Each scene shows the same named points in several views. A view is turned or mirrored, and shifted as a whole, has a little noise and may leave points out.

Scene 1
View 1
K_307: [-20  12   6  -8   2   3   7 -18   6 -20 -15   0  20  30 -19   1  14  -6
  -9   2  -2  11  12   2   6  -7]
K_366: [ -8  29  -8  -9  13  -1  -4  10   1  -8   3  11  17  15 -18   0   4  -2
 -12  -8   9 -17  12  -4  -2 -17]
K_445: [ -3  22 -24 -12   2   2  -7  26  10 -11  15  -1  13   1 -11   4  -1  -7
  -3  -1   4 -15  -5  13  -2 -12]
K_632: [  9   7 -16   3   5  -7  -8  20   7  11  -2  -9   3  11   7   9  16   3
   3   0   5   3  -1   7  12   2]
K_932: [ 17  14  -6  -3  14 -17 -19  35  -7  26   9   7 -13  12  -1  11   0   6
  -3 -12  10 -17  -1   0  14 -16]
K_855: [ -5  25  -7  -8  13  -3  -7   9   1  -4   1   9  14  17 -16   2   5  -1
 -10  -7   8 -14  10  -2   2 -15]
K_769: [ 18  17 -22   6  14 -13 -17  35   2  27   6  -3   0   6  12   9  14   9
   1  -7  13 -11   3   0  11  -1]
K_986: [ -4  12   2  -7   8  -6  -4   7   0   1  -4   4   5  22 -12   7   5  -3
  -7  -5   3  -2   5   2   9 -13]
K_287: [-3  9 -8 -5  2 -3 -4  9  7 -4 -4 -4  9 16 -5  7  9 -5 -2  1  1  3  0  9
  8 -5]
K_511: [-14   8  -7  -9  -3   4   3  -1  11 -21  -5  -8  15  15 -11   5   7 -10
  -2   5  -4   9  -2  14   5  -6]
K_615: [-22  20  -9  -5   3  10   9 -16  13 -28 -11  -3  35  22 -16  -4  19  -7
  -8   6   3   8  15   2  -3  -2]
K_207: [ -4  12  14 -11  11 -10  -7   7  -7   5  -5  13  -3  27 -20   8  -2  -1
 -11 -12   2  -8   5  -2  13 -21]
K_129: [ -7   0   3  -2   0  -4   1  -4   7  -5 -13 -10   7  25  -3   9  15  -3
   0   5  -3  18   0  10  14  -1]
View 2
K_769: [-15  10   9  18   6 -10  -9  -9 -10  16  16  -6   2  18  23  10   4 -14
  -9   0 -32   1  -8  -4 -16  21]
K_511: [ -8  -5 -25  -7   5 -22  -3 -15   0  -1 -14   5   6  13  -4 -16  -8 -13
  -8   3  10  -3  -9   4  16  -8]
K_445: [-11  -4 -10   4  10 -32   3 -24  13   9  -7 -12 -10  13  10  -5  -8 -31
  -6   4 -15   0 -17  -5   6   4]
K_207: [ -6   3  15  -3  11  -6  -5  -8  -2  -6 -13  -6   2  16 -10  15 -17  -2
  -8   8 -12   2  10 -14  19  -1]
K_129: [ -8   0 -19  -4   3  -6  -8  -8 -15  -3  -6  12  19  15  -2 -10  -2  -1
 -11   1   9  -2   0   4   7  -4]
K_632: [-12   4 -10   9   4 -10  -9 -12 -13  10   9   3   9  17  15  -3   4 -12
 -10  -1 -13   1 -10   1  -9  10]
K_855: [ -8   9   7   1   7 -23   0  -3   8  -1  -8  -6  -8  11   1   3 -15 -12
  -4   0 -11  -5  -1  -6  19  12]
K_307: [ -4   5 -16 -10   3 -18  -4   3  -2 -10 -19  12   8   8 -11 -15 -13   1
  -7  -1  19  -9   3   4  31  -3]
K_366: [ -7  10   6   1   8 -28   2  -1  12   0 -11  -7 -12   9   2   1 -17 -16
  -2   0 -11  -6  -3  -6  23  12]
K_932: [-12   4  20  13  11  -3  -8 -16  -7  10   7 -15   0  21  11  23  -5 -13
  -9   7 -37   7  -1 -15  -9  13]
K_615: [ -3  10 -25 -10   1 -35   0   8   7  -8 -19  14   0   3  -6 -26 -13  -7
  -3  -8  24 -14  -6  13  37   3]
View 3
K_986: [  0   6  -2  -1 -13 -11  -6 -13  -7  -2  10   0 -11   8   5  -1 -11   6
  -3   1   3  -4  -7   5  14   6]
K_366: [ -5  -3   5   8 -14 -24 -12 -20  -8   9  18  -8 -19  14  21  -6 -11  11
  -6   0   6  -7 -18  13  11  -2]
K_511: [ -4  16   0   4 -10 -17 -10 -14  13  -8  14   7 -19  -8   3   4 -13  -6
 -11  -3  -9  -9  -6  19   2  17]
K_769: [ -2 -13 -30  -1 -16  -7 -12   3 -26   6 -18 -20  14   2  18  -9  -1   2
  -4  12   6  -3 -17  10   5   0]
K_207: [  2   2   2  -3 -15 -10  -2 -17 -17   0  15   3 -11  19  -2  -2 -17  15
   3   4   7  -3  -4  -2  24   2]
K_855: [ -5  -2   2   5 -13 -19 -11 -18  -9   6  14  -7 -16  13  18  -5 -10  10
  -5   0   5  -6 -15  11  12   0]
K_307: [ -2  21  13   1  -6 -13  -1 -26  17 -12  18   7 -29   2   6  10  -3   6
 -17 -11   0  -6  -3   5   8  12]
K_129: [  2  19  -6  -4  -8  -2   0 -11   9 -16   1   5  -9  -7  -2   8  -3  -1
 -14  -2  -4  -4   0   5   7  16]
K_287: [ -1   7  -8   0 -11 -10  -7 -11  -4  -4   3  -2  -9   1   6   1  -8   2
  -8   1   0  -5  -8  10   8   9]
K_932: [  1 -14 -24  -3 -21  -8 -12   1 -38   9  -7 -13  11  13   8 -12 -15   8
   8  16   7  -1 -12   5  16  -2]
K_445: [ -9  -3 -11  10 -20 -28 -24  -8  -8   9  11  -5 -10  -2  16 -10 -22  -6
  -2   6  -6 -12 -19  31   0   9]
K_615: [ -8  19  13   9  -4 -19  -6 -28  26  -8  17  -1 -32  -4  20   8   3   3
 -25 -14  -2  -9 -13  17  -2  11]
View 4
K_769: [-17  -2 -14 -26  -6  -6 -14  -7 -34  10 -13   0  13 -11 -13 -14 -21   3
  10 -16 -10   3 -30 -11 -15   2]
K_511: [  8   1   4  -1  14  -5  22  14   0  10   2  -1  13  -8  -5  27   4  -4
   7  -8  15   6 -13  -2  -2  -9]
K_287: [ -1   0   0  -7   4  -5  11   4  -9   8  -9  -2  17  -9  -3  10  -5   4
   6 -10   5  -1 -16  -4  -7  -4]
K_855: [ -6 -13   1  -8   7 -12  10  10 -11  13 -26   3  17 -10   5  17 -11   5
  17  -3 -12   0 -17   2  -7   6]
K_366: [ -7 -15   0  -9  10 -16  12  15 -10  15 -28   4  15 -11   8  22 -11   4
  20   0 -13   2 -20   4  -6   7]
K_307: [  9   3  17  14   8  -6  31  17   9   5 -14  -3  14 -10   8  25   7   7
   4  -8   5  -3 -12   5   6 -14]
K_932: [-15 -11 -16 -26  -3  -6 -16 -14 -26  16 -19  -6  27  -7  -8  -8 -22   9
   6  -4  -8  -7 -16 -11 -21  11]
K_445: [ -3 -14 -12 -23  17 -11   6  13 -19  17  -3   7  13  -7  -7  27 -12 -10
  21  -2   6  12 -21  -4 -14   9]
K_632: [ -6   6  -6 -15  -2  -2   0  -1 -22   6   0  -2  12 -11 -14  -2  -9   1
   5 -18   5   5 -25  -9 -10  -8]
K_615: [  7   3  16  11  12 -12  36  29   1   4 -11   6   1 -15   7  30   7  -2
  15 -14   1   9 -23   8   9 -15]
K_986: [ -1  -5   1  -4   4  -7  10   3  -5  11 -17  -4  22  -8   1  12  -7   8
   6  -5   0  -5 -12  -3  -7  -1]

In a view up to two points have been moved. Name them for each view, in the order of its rows, or write none.
view 1 => K_287
view 2 => K_615
view 3 => none
view 4 => none
